Each row is a point on a landscape with many peaks, with its height.
From any point a climber takes the steepest step (rise divided by distance) to one of its 5 nearest points. It stops when none of these is higher. Distance is the straight distance between rows; heights are no part of it.
vemut height 671: 97,114,111,86,86,104,102,102,121,90,123,81,96,136,96,72,117,110,101,73,105,91
nagi height 570: 102,115,83,75,124,144,90,75,82,111,113,101,91,100,85,131,75,91,81,116,86,35
Kef height 640: 95,118,115,104,77,71,101,122,114,85,106,78,97,117,111,103,121,118,120,83,119,128
pulur height 721: 124,135,69,102,105,111,86,92,75,101,116,90,111,114,105,119,97,108,94,86,86,39
nipez height 785: 100,123,84,59,125,144,91,93,94,113,121,101,93,117,88,111,96,94,84,101,81,32
danov height 720: 116,135,82,89,93,103,93,101,90,101,124,79,103,128,108,98,117,119,107,75,95,53
bezo height 672: 97,125,113,76,86,95,101,111,115,92,127,69,92,135,106,82,123,115,115,66,107,99
velik height 685: 97,99,95,60,126,147,92,76,103,116,122,94,75,100,83,117,85,89,83,117,79,38
posab height 558: 110,79,99,126,95,86,110,103,105,98,83,120,111,82,109,88,108,87,92,108,114,142
bitus height 660: 55,126,137,85,73,71,96,143,121,83,90,89,97,117,93,115,125,132,140,94,107,151
vuze height 711: 119,151,73,88,115,130,83,99,75,110,112,99,113,112,97,119,100,113,96,90,89,27
Betef height 302: 107,106,88,85,110,129,96,78,93,104,118,100,87,104,93,110,88,99,78,101,83,55
veret height 777: 113,118,95,100,75,92,97,106,105,94,121,86,93,120,111,101,117,112,103,81,106,91
kal height 655: 124,112,76,101,105,118,94,84,86,100,118,102,103,108,100,109,95,103,80,93,84,62
bero height 601: 107,78,93,132,97,66,96,117,87,103,67,113,125,74,107,86,106,90,117,107,118,161
tige height 669: 87,76,118,112,95,102,112,98,119,92,96,111,88,93,98,81,104,90,79,107,98,114
nefu height 677: 74,125,129,89,69,72,102,138,110,86,98,82,98,122,100,113,124,126,138,88,112,141
livav height 372: 101,152,84,41,112,131,98,99,107,111,132,71,105,148,104,75,115,111,111,67,99,47
nabof height 724: 57,68,138,114,107,70,92,129,115,90,48,115,117,85,93,69,112,114,119,102,104,142
bup height 431: 95,114,97,114,69,57,94,128,98,94,85,84,104,107,111,126,121,110,129,105,120,153
vali height 673: 103,122,102,75,96,117,97,96,117,98,127,78,94,128,95,73,117,108,96,70,104,77
varu height 622: 110,80,96,116,103,92,113,95,103,90,100,115,102,85,106,96,96,92,94,102,101,115
Mibi height 792: 109,72,103,117,102,104,120,90,114,96,99,114,91,74,101,97,90,88,84,119,101,126
vefe height 723: 101,80,108,100,103,115,114,81,112,94,111,111,84,96,91,94,90,89,81,112,92,97
Nusi height 691: 76,83,136,114,93,93,102,118,120,85,79,111,101,99,98,73,113,99,97,99,105,126
Kig height 662: 68,79,142,114,88,82,100,121,117,88,68,111,104,97,101,72,117,103,107,92,104,134
naf height 719: 124,128,71,102,104,106,90,89,74,105,112,95,109,113,109,121,96,115,91,84,88,56
zes height 489: 111,163,69,101,111,140,89,91,52,114,105,106,122,100,99,142,82,100,91,103,86,24
vumeg height 680: 85,74,126,110,98,102,113,96,118,82,91,119,91,90,95,76,103,92,86,110,103,125
gava height 803: 68,66,131,122,101,84,97,117,107,93,54,125,112,69,101,74,104,102,102,116,104,149
davur height 530: 79,88,128,123,88,68,90,130,106,91,60,105,114,89,108,87,114,109,113,104,115,149
natiz height 464: 119,101,91,95,100,107,94,92,103,95,116,94,96,105,106,95,109,106,87,89,96,77
novuz height 698: 55,75,145,112,93,90,100,127,121,84,66,114,102,95,94,61,114,108,104,96,98,133
bises height 683: 131,125,67,114,100,95,97,95,72,97,116,96,112,110,110,116,97,114,102,87,94,66
Tad height 781: 95,69,110,104,101,107,117,86,114,101,98,114,86,79,100,94,87,88,86,125,96,125
bod height 451: 98,101,93,128,78,48,89,129,85,109,67,95,130,86,109,120,108,106,140,115,130,173
rafo height 787: 106,106,80,93,121,129,96,66,71,117,107,103,85,82,95,136,66,82,90,118,78,53
Vovib height 620: 88,87,127,100,93,106,105,104,128,86,105,106,89,110,95,70,110,97,90,91,98,104
radi height 713: 121,146,70,103,103,116,86,94,68,104,107,100,115,109,100,123,89,112,95,90,85,37
zalez height 635: 120,113,85,118,75,65,96,115,97,94,105,85,101,114,120,112,111,109,116,90,114,113
kot height 465: 95,138,91,49,107,131,95,96,115,107,134,76,101,137,97,71,112,104,97,65,102,51
bilot height 704: 82,116,122,102,70,64,93,135,113,88,88,87,104,114,101,124,125,122,132,97,122,147
luda height 357: 118,131,75,78,111,128,90,88,90,103,122,92,101,116,99,107,103,104,86,85,88,36
zos height 166: 84,86,121,122,78,66,89,126,103,93,66,94,117,90,107,92,115,108,116,101,121,145
Fuve height 879: 120,66,80,120,118,96,131,80,91,114,96,116,102,59,99,109,74,72,101,120,98,137
Leda height 695: 104,65,90,130,108,82,104,104,87,113,68,131,129,48,97,85,97,81,108,122,116,169
fek height 542: 114,120,72,95,117,135,85,80,69,111,108,99,102,96,94,133,80,95,86,106,83,41
bom height 634: 114,144,73,83,100,120,88,99,89,107,119,86,107,126,101,106,108,119,100,81,93,39
kemo height 597: 103,98,94,65,116,140,98,77,107,109,127,97,86,108,80,99,92,97,73,107,80,56
Defu height 467: 93,106,109,119,74,50,91,132,99,93,81,93,114,96,115,109,121,113,130,107,121,159
Zito height 663: 96,78,114,121,95,84,101,112,107,95,73,114,113,82,109,84,108,94,98,108,108,139
lefeb height 591: 106,130,96,67,97,107,97,95,111,100,129,73,98,137,101,79,116,111,104,66,98,67
dulog height 646: 124,102,80,109,96,98,98,91,91,99,113,104,101,103,113,111,99,103,88,93,96,84
bufug height 76: 81,96,125,115,80,73,96,125,111,92,73,102,105,101,112,85,115,106,118,99,114,135
Fug height 668: 81,96,131,108,87,94,100,119,120,87,86,103,94,110,96,71,115,105,96,85,110,117
Duz height 748: 71,73,126,125,101,70,88,123,101,98,51,113,121,77,101,79,114,104,117,113,110,153
lupu height 552: 124,100,84,131,89,67,104,104,92,98,95,96,111,101,116,106,102,99,109,96,114,125
tep height 868: 106,92,88,91,136,118,98,59,71,133,100,92,80,77,87,143,48,70,101,128,87,52
sar height 737: 125,130,73,95,99,107,90,94,84,102,114,89,109,117,101,114,104,113,98,79,91,55
Ziz height 687: 124,102,78,104,100,106,99,85,88,96,114,103,99,105,106,109,94,102,87,89,90,72
zaki height 678: 115,122,79,100,124,128,94,70,63,119,106,109,101,88,90,145,67,92,91,116,83,53
nar height 444: 132,122,64,125,103,90,95,92,62,98,106,98,116,102,112,116,93,109,103,89,92,80
nugo height 771: 89,88,100,62,125,132,97,69,105,121,120,90,67,97,81,122,69,77,94,123,83,43
Bibu height 697: 88,75,113,90,104,125,108,81,116,97,116,105,77,99,90,94,84,87,81,116,88,90
nubet height 592: 117,103,94,119,83,76,99,104,101,87,106,98,103,104,113,100,113,106,101,90,110,111
bef height 529: 136,89,68,127,101,81,116,95,77,103,97,110,115,81,119,111,91,88,97,98,104,120
Lif height 521: 109,85,91,90,111,124,106,78,100,103,119,106,88,97,91,105,85,93,78,111,85,75
mik height 598: 124,95,80,111,98,105,104,83,87,96,110,100,98,95,108,102,93,95,82,99,86,88
zuri height 583: 127,93,84,124,98,83,108,98,88,101,96,112,111,92,113,111,105,94,97,97,106,117
boki height 367: 129,105,78,120,89,87,105,92,84,99,103,105,103,101,112,110,94,100,91,96,99,97
Zolu height 555: 118,104,97,122,76,62,101,122,93,96,93,90,110,106,116,109,115,100,120,93,124,131
Sudin height 594: 124,97,78,116,113,106,112,76,70,109,107,107,96,76,98,127,74,90,87,110,85,90
giso height 437: 85,112,102,117,80,48,85,138,89,100,67,96,116,93,106,129,113,121,144,115,124,176
rol height 560: 53,121,134,88,77,65,91,154,113,89,74,98,99,110,91,115,120,137,143,97,108,157
Sur height 561: 133,85,77,129,107,88,113,96,79,103,96,122,115,73,114,104,86,90,94,108,102,127
karu height 420: 68,110,115,102,76,51,84,147,101,93,71,94,111,99,97,133,116,130,145,113,116,172
bebis height 478: 109,127,76,71,119,140,89,84,85,106,115,102,101,106,97,114,85,102,82,99,82,37
Suvu height 649: 120,71,81,118,113,88,127,88,92,113,90,122,106,54,98,101,78,69,101,126,107,147
segu height 731: 117,131,90,97,84,92,99,101,95,94,124,74,98,128,113,102,113,117,109,75,102,79
ves height 399: 99,80,107,128,95,83,101,114,96,94,79,115,119,81,103,88,108,94,109,107,113,147
Moned height 587: 100,84,108,122,88,79,101,111,112,93,88,111,109,93,106,87,113,99,99,99,104,125
Vemal height 181: 107,144,77,65,107,117,95,98,101,104,128,75,103,137,107,91,112,115,101,72,97,42
zogeg height 693: 122,115,83,113,92,93,99,98,95,93,114,93,101,112,111,103,109,106,99,86,102,84
rof height 593: 91,109,95,41,125,156,94,81,114,111,129,92,82,119,81,88,91,88,84,106,88,46
toguk height 636: 83,82,123,68,108,137,112,82,132,100,125,97,76,113,78,79,93,89,81,106,90,83
rebed height 688: 110,77,91,99,108,114,114,72,103,108,109,107,82,83,94,111,77,85,84,121,90,93
teru height 676: 113,156,74,70,109,137,85,97,87,109,115,86,107,122,103,102,102,112,103,82,87,28
rovos height 580: 113,81,92,110,100,104,110,88,104,97,105,109,96,91,107,97,95,94,81,107,95,105
Pitag height 520: 89,83,112,127,91,63,96,121,98,99,63,108,126,80,103,85,114,102,110,104,121,154
Fuzis height 456: 110,108,93,86,102,117,101,87,104,101,124,95,99,113,101,93,103,108,86,84,88,67
gama height 436: 86,108,106,120,71,47,86,136,96,95,73,88,119,98,106,126,120,121,144,109,122,159
dipib height 880: 83,64,115,128,102,74,102,112,102,99,60,123,121,69,102,78,106,90,107,119,114,154
dos height 715: 114,145,73,92,106,118,88,97,77,108,118,94,109,118,103,118,103,112,95,87,87,36
Segun height 584: 134,108,66,121,108,97,104,83,70,104,103,108,107,93,111,118,90,98,93,94,90,82
nebi height 501: 107,135,74,82,120,139,83,88,83,112,114,105,103,107,95,127,87,98,87,102,86,27
sul height 701: 102,116,105,91,88,98,100,107,111,94,123,78,98,133,103,82,113,113,100,74,105,83
zezor height 469: 119,81,89,131,96,77,109,104,90,99,81,113,116,75,114,92,100,89,98,110,112,141
mavu height 557: 97,100,109,116,75,57,95,123,105,94,89,89,112,105,114,104,120,110,122,95,120,140
Risu height 656: 105,112,103,105,72,68,98,120,101,87,106,81,100,117,113,109,118,116,122,88,114,122
solem height 627: 90,92,102,60,117,138,102,72,114,109,129,89,72,107,83,99,84,91,78,113,85,58
kul height 579: 129,117,74,115,93,85,96,96,80,99,106,95,105,111,113,114,97,107,102,86,96,78
rati height 338: 52,105,141,94,85,70,89,142,118,86,67,90,101,116,91,99,124,129,140,86,108,143
Von height 823: 89,69,118,129,100,82,104,111,107,98,70,119,109,76,108,74,105,94,100,118,109,144
tisog height 381: 109,154,83,50,114,135,88,102,100,113,126,73,106,137,101,81,120,108,103,74,98,33
nelu height 633: 108,145,79,66,119,141,85,94,85,116,114,100,104,115,95,108,103,106,91,87,83,25
Pipu height 308: 133,86,73,120,109,99,113,84,81,105,103,115,100,84,104,113,81,89,84,101,94,113
Seped height 708: 119,121,82,97,95,95,94,100,91,100,116,87,101,123,107,103,106,110,96,78,99,73
Ramuz height 616: 97,107,118,115,76,71,98,123,105,92,94,94,105,114,110,97,116,110,115,93,118,133
nuda height 611: 97,99,106,86,95,115,101,93,120,89,125,95,88,117,97,74,107,104,83,88,95,86
Gof height 447: 105,110,83,127,82,45,89,131,85,100,79,93,123,92,115,125,113,102,141,111,125,167
lep height 376: 108,126,81,65,116,141,90,94,97,112,122,90,97,120,96,92,106,110,87,91,88,36
Filok height 244: 101,79,107,124,89,70,98,114,95,99,74,111,119,85,112,92,109,96,111,109,113,145
kob height 709: 123,120,72,106,104,108,98,86,81,99,117,97,106,108,110,111,100,110,91,88,92,66
Keri height 722: 118,116,97,105,84,79,102,110,103,95,112,84,100,123,109,109,115,117,105,85,109,98
fet height 712: 122,113,69,105,115,118,100,78,70,109,109,106,105,86,105,128,74,100,83,105,83,65
gusu height 498: 51,92,144,101,83,67,83,141,119,89,62,96,103,108,91,87,119,124,126,92,105,139
saku height 638: 89,94,107,58,112,145,110,78,129,103,132,95,77,114,75,77,89,90,75,106,90,67
vep height 486: 98,131,85,43,117,138,95,89,110,110,133,83,105,137,97,79,111,105,91,78,93,50
Situ height 736: 110,63,94,108,114,111,118,75,99,106,102,110,87,76,96,107,79,81,84,122,89,109
nepak height 272: 97,95,109,127,84,56,92,125,95,98,64,100,121,93,112,96,118,104,122,103,120,157
vod height 826: 97,101,93,81,128,125,94,65,78,132,107,92,77,82,84,143,50,73,103,124,87,48
Zede height 500: 122,91,85,130,92,69,109,111,87,98,87,108,115,92,117,103,102,95,110,100,117,138
kabaz height 710: 64,69,147,113,100,100,104,119,124,85,69,123,102,94,91,67,111,103,99,109,98,129
Nomak height 664: 87,81,119,96,100,116,109,90,118,92,111,104,85,105,88,80,102,92,82,105,91,99
nos height 566: 102,137,81,88,127,140,84,78,58,120,104,114,107,91,87,147,69,85,89,123,86,32
puno height 752: 68,73,133,126,96,72,94,121,112,94,57,112,119,82,101,74,114,111,109,110,113,150
Bok height 653: 89,81,120,115,88,87,103,113,118,92,75,112,105,99,104,78,109,102,96,100,110,129
Dak height 47: 71,96,131,119,83,60,88,131,108,93,67,101,113,95,102,91,118,115,125,99,111,146
dokon height 190: 107,113,79,77,111,131,93,86,95,101,120,91,97,110,93,101,102,104,84,88,88,52
rokem height 576: 113,98,97,126,80,68,101,110,96,93,100,98,108,105,118,99,114,105,108,96,114,122
ver height 674: 122,119,84,114,80,73,100,108,93,93,113,90,105,124,113,111,114,115,111,83,107,101
Sak height 665: 109,79,92,101,104,114,117,75,104,100,113,110,83,89,97,107,81,86,83,113,88,90
Tatoz height 522: 113,87,88,131,93,57,95,122,84,113,68,115,133,74,107,96,109,91,125,106,121,171
volu height 644: 99,85,99,89,106,122,105,83,112,100,119,96,83,103,91,98,91,94,81,104,84,82
dedu height 652: 85,87,114,72,107,137,109,84,128,95,124,97,79,114,81,74,101,97,79,99,89,78
dudo height 534: 114,139,69,91,118,139,88,83,64,110,105,105,106,100,92,135,73,98,87,112,84,28
Voli height 370: 66,102,125,109,81,59,86,140,111,88,69,94,109,99,105,111,124,118,134,99,114,152
Ruma height 657: 123,103,72,113,110,108,106,78,80,101,106,105,103,90,106,119,85,97,80,100,88,83
Zozuk height 468: 115,78,85,100,121,113,118,61,79,119,108,100,78,67,97,137,55,67,101,123,92,91
rir height 180: 72,91,118,118,83,50,88,135,99,95,60,97,119,91,106,108,119,107,132,108,119,155
pizog height 586: 84,116,131,98,86,86,101,121,120,86,107,84,92,124,98,83,116,115,114,72,112,116
viko height 700: 71,76,137,104,99,103,103,115,128,89,83,114,94,105,94,67,110,102,97,97,99,123
dud height 441: 86,125,122,81,75,84,97,123,121,84,115,73,93,130,100,87,124,115,123,75,114,116
nep height 793: 75,74,129,124,99,80,101,119,112,92,65,116,117,84,105,77,114,101,107,106,112,143
moz height 702: 93,68,114,120,105,95,118,101,109,94,79,122,108,73,102,82,99,89,92,124,106,147
vavos height 651: 68,117,137,89,75,83,101,129,124,86,95,86,90,123,103,88,124,119,128,76,112,133
selom height 322: 106,99,85,83,115,128,97,76,92,108,119,96,86,98,97,124,76,93,77,114,86,58
veke height 641: 96,111,118,87,92,116,106,101,119,86,122,95,90,120,95,63,116,107,95,77,106,84
Zifi height 470: 98,104,112,105,84,86,102,109,116,84,101,100,100,114,107,78,121,105,102,89,111,113
ruvop height 599: 90,107,92,50,128,153,91,81,113,112,121,91,87,117,87,96,91,94,84,105,80,38
vedib height 643: 103,111,89,68,105,131,97,89,112,101,130,91,95,120,92,84,107,98,80,84,90,58
dop height 817: 99,117,84,62,126,149,93,81,95,114,119,95,85,108,85,116,86,92,81,102,83,31
zat height 631: 80,111,126,99,80,78,100,125,118,81,98,90,101,121,104,87,123,114,120,81,115,123
ritak height 559: 93,94,123,96,97,116,109,93,129,86,116,104,93,116,93,71,107,107,85,81,98,98
Fopu height 717: 111,71,86,109,113,109,123,74,94,107,107,112,86,72,101,115,69,78,89,120,96,110
Lofa height 600: 81,110,136,91,88,93,104,121,121,82,101,91,91,123,91,69,121,112,112,75,113,113
reg height 772: 113,65,93,119,109,102,124,91,97,106,91,121,101,55,100,101,86,80,94,125,102,136
Mape height 528: 116,130,81,84,94,103,96,96,98,99,123,85,100,125,105,96,112,112,97,75,95,65
Viruv height 563: 104,87,102,107,97,108,113,92,112,88,107,110,89,97,99,90,98,100,81,103,99,106
Nupe height 510: 105,107,102,105,83,94,97,106,109,91,110,92,99,114,109,92,117,111,96,85,103,96
tud height 658: 90,99,108,71,106,137,105,89,123,99,129,95,85,109,84,72,100,100,80,91,92,77
buk height 541: 63,85,136,117,91,71,91,136,107,85,55,105,114,99,104,83,115,117,127,101,116,149
rala height 238: 82,98,122,114,77,64,89,131,108,88,77,94,104,107,105,99,123,113,123,97,118,144
Lavi height 707: 72,84,124,126,91,67,83,126,102,96,51,105,125,83,110,90,118,109,121,108,120,154
lizer height 247: 40,102,137,92,84,59,77,148,111,91,55,91,102,101,87,111,122,143,140,105,103,158
Fen height 667: 81,114,125,98,79,66,91,136,119,88,90,91,99,121,100,104,121,118,131,91,117,136
Zigu height 618: 114,115,79,91,120,131,95,73,79,110,114,105,95,100,95,120,78,98,84,109,79,56
kuzi height 659: 80,71,132,96,99,123,114,93,132,90,107,107,74,99,86,74,91,95,77,113,95,108
Bupur height 694: 110,72,96,97,117,110,121,70,102,110,113,101,79,75,100,120,68,81,87,127,91,106
domuv height 788: 98,111,85,80,126,137,86,76,74,122,112,95,89,89,84,143,69,79,91,119,85,39
kip height 692: 121,73,86,127,105,90,117,95,99,105,89,123,107,67,111,97,88,85,96,113,104,136
Mokaz height 393: 100,145,94,50,100,118,98,102,110,103,129,66,108,150,103,73,117,112,109,62,101,66
Dizol height 448: 105,80,101,82,116,122,106,67,101,112,120,98,77,90,95,121,72,88,82,118,84,74
gavu height 706: 76,70,135,116,94,102,104,115,120,85,71,118,100,85,98,69,100,96,95,114,107,137
fogol height 742: 114,105,75,101,119,119,104,73,74,108,108,109,89,83,91,132,69,87,82,107,84,64
Nabu height 681: 94,119,114,106,69,68,99,128,108,92,105,85,100,120,111,119,123,110,129,97,118,137
bira height 419: 110,60,89,125,115,88,123,94,88,112,81,127,114,45,98,92,87,74,105,129,110,157
zige height 282: 139,113,77,125,82,67,99,104,75,100,101,95,107,106,118,120,102,108,110,90,108,104
Pofuz height 575: 103,96,111,121,80,72,100,114,110,89,86,97,107,101,109,88,117,105,115,101,115,130
rine height 403: 103,65,101,127,104,91,114,106,100,105,78,128,117,67,102,86,96,80,98,118,104,157
zare height 440: 137,101,74,118,104,93,105,88,75,103,103,110,106,91,115,116,90,96,89,99,92,95
nebuv height 798: 89,114,88,85,131,133,89,68,64,133,101,90,84,81,83,151,46,71,103,127,94,36
temaz height 492: 129,103,78,127,85,60,99,115,82,103,90,96,113,92,117,110,103,94,122,95,118,140
mot height 514: 64,97,144,99,84,78,97,137,120,85,81,93,100,119,98,83,121,115,115,84,109,128
lote height 612: 119,117,90,118,73,59,100,120,96,94,100,88,105,115,118,122,111,106,118,90,116,128
zafu height 487: 106,89,101,103,96,114,105,84,106,94,112,108,88,100,93,92,94,97,82,105,92,94
vugi height 427: 98,115,117,98,78,85,103,112,112,88,112,81,95,126,102,83,112,113,110,80,113,111
firi height 480: 111,97,92,130,84,51,96,123,89,105,75,98,126,91,113,106,112,96,126,109,124,162
bigis height 461: 136,101,73,131,96,73,107,104,83,102,98,102,111,94,119,113,98,100,107,95,100,113
daba height 637: 116,74,82,126,109,79,113,105,86,112,76,129,127,59,103,93,93,82,108,113,114,160
masob height 648: 94,134,105,67,85,106,103,108,120,92,135,68,99,143,103,81,122,114,116,62,103,90
Vok height 725: 110,126,93,86,82,95,100,101,107,99,126,78,99,128,105,90,117,114,110,71,109,85
zoge height 604: 105,101,93,74,111,134,98,82,113,101,126,96,86,112,90,93,98,101,79,102,90,61
lepa height 766: 96,74,104,132,103,68,93,115,93,107,58,120,132,61,103,81,111,90,114,112,117,166
Gazo height 572: 88,108,126,87,84,102,104,113,128,85,114,95,91,128,98,70,125,106,104,73,112,105
zakug height 650: 91,100,98,56,114,143,103,82,123,102,132,91,88,125,77,77,96,97,84,91,87,61
Kigas height 645: 103,82,107,115,92,101,107,93,106,92,99,110,96,94,105,89,105,99,85,102,99,113
vatet height 699: 46,69,149,106,105,77,81,138,113,86,44,113,111,91,93,68,113,123,118,97,97,142
lal height 488: 105,92,103,127,85,66,96,114,97,92,85,102,114,98,114,98,112,106,109,99,114,136
beson height 595: 92,120,90,68,126,147,84,76,82,119,110,96,84,96,85,142,69,79,85,122,79,26
kada height 831: 124,127,68,111,113,118,92,86,59,110,104,108,114,96,102,129,81,100,94,99,88,55
guti height 629: 86,103,99,50,121,149,99,74,116,112,122,90,71,111,78,105,87,85,86,114,83,48
sezaz height 670: 98,71,114,115,100,99,112,96,111,91,92,120,100,95,102,82,101,84,90,113,98,122
Mup height 377: 95,94,120,103,92,98,108,100,118,87,106,107,97,112,99,84,110,99,87,93,102,105
Mugut height 901: 99,115,78,85,126,137,96,71,73,113,111,104,93,92,88,139,66,86,90,120,83,44
gema height 471: 122,82,77,116,114,108,117,74,85,107,107,113,94,74,104,117,75,87,87,113,90,107
Pegas height 666: 97,109,104,70,102,128,101,90,118,99,124,92,91,128,89,74,109,101,87,80,97,73
Gam height 639: 98,105,109,110,77,72,97,114,105,88,96,90,103,115,114,102,118,109,114,90,115,127
gezab height 410: 92,92,108,129,82,57,84,130,91,102,65,101,127,83,109,108,109,107,126,108,132,162
nov height 216: 138,113,66,126,97,83,102,93,72,103,102,101,109,99,117,115,93,104,99,93,96,96
Salu height 536: 110,94,93,96,99,113,101,82,108,96,116,97,88,108,93,96,105,99,80,98,90,74
marem height 642: 93,85,116,82,99,122,113,89,124,90,119,102,83,109,86,76,100,99,78,96,92,91
Galed height 789: 83,60,115,127,109,83,104,108,99,108,59,129,129,54,95,72,96,97,102,121,115,167
Suse height 682: 80,75,136,99,102,112,113,104,126,87,99,112,89,105,89,70,100,99,86,101,97,112
Rivil height 624: 119,121,73,94,117,124,90,85,79,108,117,103,106,104,102,123,87,99,81,94,87,50
sapib height 589: 101,122,85,58,116,135,92,84,112,105,123,90,96,128,90,78,108,103,87,82,88,46
Gudab height 588: 115,93,88,104,105,111,108,80,99,97,116,109,94,99,102,111,95,93,84,103,89,79
bito height 647: 95,87,102,80,107,136,108,79,121,102,123,96,80,105,86,90,96,94,81,101,86,80
pelab height 617: 85,92,111,46,125,148,93,76,120,118,129,87,69,109,73,100,80,86,80,113,85,46
Dized height 531: 92,105,90,69,125,142,93,78,96,121,118,91,83,97,88,127,79,88,83,114,86,40
luze height 602: 101,118,93,49,118,152,96,86,112,112,126,95,88,122,83,91,94,100,80,94,87,45
pok height 675: 89,72,125,116,96,99,114,103,113,94,79,120,100,81,99,82,100,93,86,116,102,132
Raliz height 654: 118,102,79,100,109,118,99,84,91,97,118,103,90,99,100,109,98,104,85,97,88,68
bula height 758: 100,69,105,101,101,109,121,75,115,98,107,110,81,82,96,102,84,91,83,120,88,109
zunel height 477: 49,94,140,106,89,61,78,140,108,90,47,92,106,96,95,95,120,130,136,95,109,149
Tuto height 603: 108,121,110,91,78,83,97,115,110,87,119,77,95,133,107,98,122,112,119,75,116,98
Gepin height 356: 115,94,93,113,92,95,104,100,105,89,108,98,95,104,106,99,107,96,87,94,106,96
tipim height 613: 114,89,96,122,89,83,107,104,98,91,94,106,101,97,113,100,104,98,93,102,104,121
vip height 779: 67,115,125,99,72,62,90,141,115,87,79,95,101,108,95,118,125,126,137,96,117,151
dipa height 795: 96,93,94,70,127,132,92,68,85,131,114,86,75,90,85,138,65,76,99,130,80,38
pufa height 610: 102,91,92,78,119,127,100,66,91,118,114,93,75,88,90,127,68,81,86,126,84,55
rumug height 625: 121,82,86,131,102,87,112,95,92,100,91,116,109,84,111,99,95,83,93,108,108,126
fogoz height 554: 117,77,83,109,125,111,125,71,84,114,103,104,84,66,99,119,63,68,97,122,88,110
rifab height 609: 112,85,86,94,133,111,117,63,71,126,109,96,75,66,88,139,48,65,102,120,90,82
dabov height 496: 99,92,97,75,118,138,101,74,103,105,121,97,81,95,86,113,80,89,82,112,85,59
Sunob height 696: 53,73,146,110,103,83,89,131,116,86,50,115,103,92,96,66,112,111,112,99,97,129
Tunik height 689: 82,67,133,112,95,97,112,108,125,89,85,119,91,88,90,73,101,95,86,112,98,129
zuk height 505: 115,88,85,133,95,69,97,117,82,108,75,114,127,77,110,98,107,86,116,104,115,151
fof height 747: 66,71,138,118,99,85,101,121,117,88,61,117,112,76,99,69,106,98,103,117,105,137
fitu height 806: 111,68,85,116,110,100,120,85,97,101,96,122,97,68,103,103,83,79,87,124,100,126
kuge height 776: 94,70,103,131,107,81,106,110,100,105,66,126,126,54,105,83,100,86,103,118,110,163
kere height 684: 76,71,145,100,94,113,109,110,131,82,88,115,89,100,90,62,107,99,91,100,98,115
zim height 686: 48,79,140,108,99,67,80,141,106,88,49,107,113,95,98,77,118,124,126,93,105,144
foma height 765: 85,101,103,60,128,138,81,73,95,132,113,85,62,95,81,131,59,74,99,126,81,28
gifev height 475: 103,141,84,49,119,141,95,92,103,113,125,88,95,130,95,83,108,101,88,82,89,38
Toguf height 409: 103,139,91,64,97,109,96,95,106,103,137,67,104,140,105,86,120,115,112,66,101,68
Daka height 679: 111,70,92,125,101,92,115,96,100,99,86,121,114,66,103,96,90,83,97,115,108,141
vas height 661: 111,90,81,97,122,114,110,64,80,118,117,103,83,80,97,132,60,78,92,116,84,83
pibub height 690: 112,85,87,98,130,117,111,57,78,128,108,95,73,74,94,137,54,73,102,126,92,74
Geru height 623: 108,83,90,100,113,118,111,73,95,106,112,107,82,84,95,116,77,83,78,113,88,82
kod height 556: 122,87,84,119,103,97,114,90,91,101,99,111,103,81,114,103,97,90,89,104,96,111
baza height 574: 104,124,91,59,113,131,95,95,111,105,133,84,100,132,100,78,107,107,93,72,93,58

For each start below, name the point where the climber stops.
Gam: vip
zunel: dipib
toguk: veret
Salu: Fuve
rovos: dipib
Fopu: Fuve
solem: veret
marem: Fuve
boki: sar
Betef: sar
Mup: dipib
nebi: sar
gusu: dipib
gifev: veret
tisog: veret
rebed: Fuve
nov: kada

Call two points neighbours if one is among the 5 nearest of the other. Go from one point of each pair to the other, from neighbour to neighbour, staying as high as possible. Name the lowest point that can't be avoided.
sar / tep: fet
Fuve / sar: bito
vip / dipib: zalez
sar / dop: velik
Mugut / tep: nebuv
sar / veret: danov
sar / kada: naf

Two climbers start at each pair of points below. Name the first point that both come to, or write -.
nuda / Viruv: -
zafu / Fuzis: -
Gof / Pitag: dipib
bod / nepak: dipib
gama / rala: mavu
kot / dokon: vedib
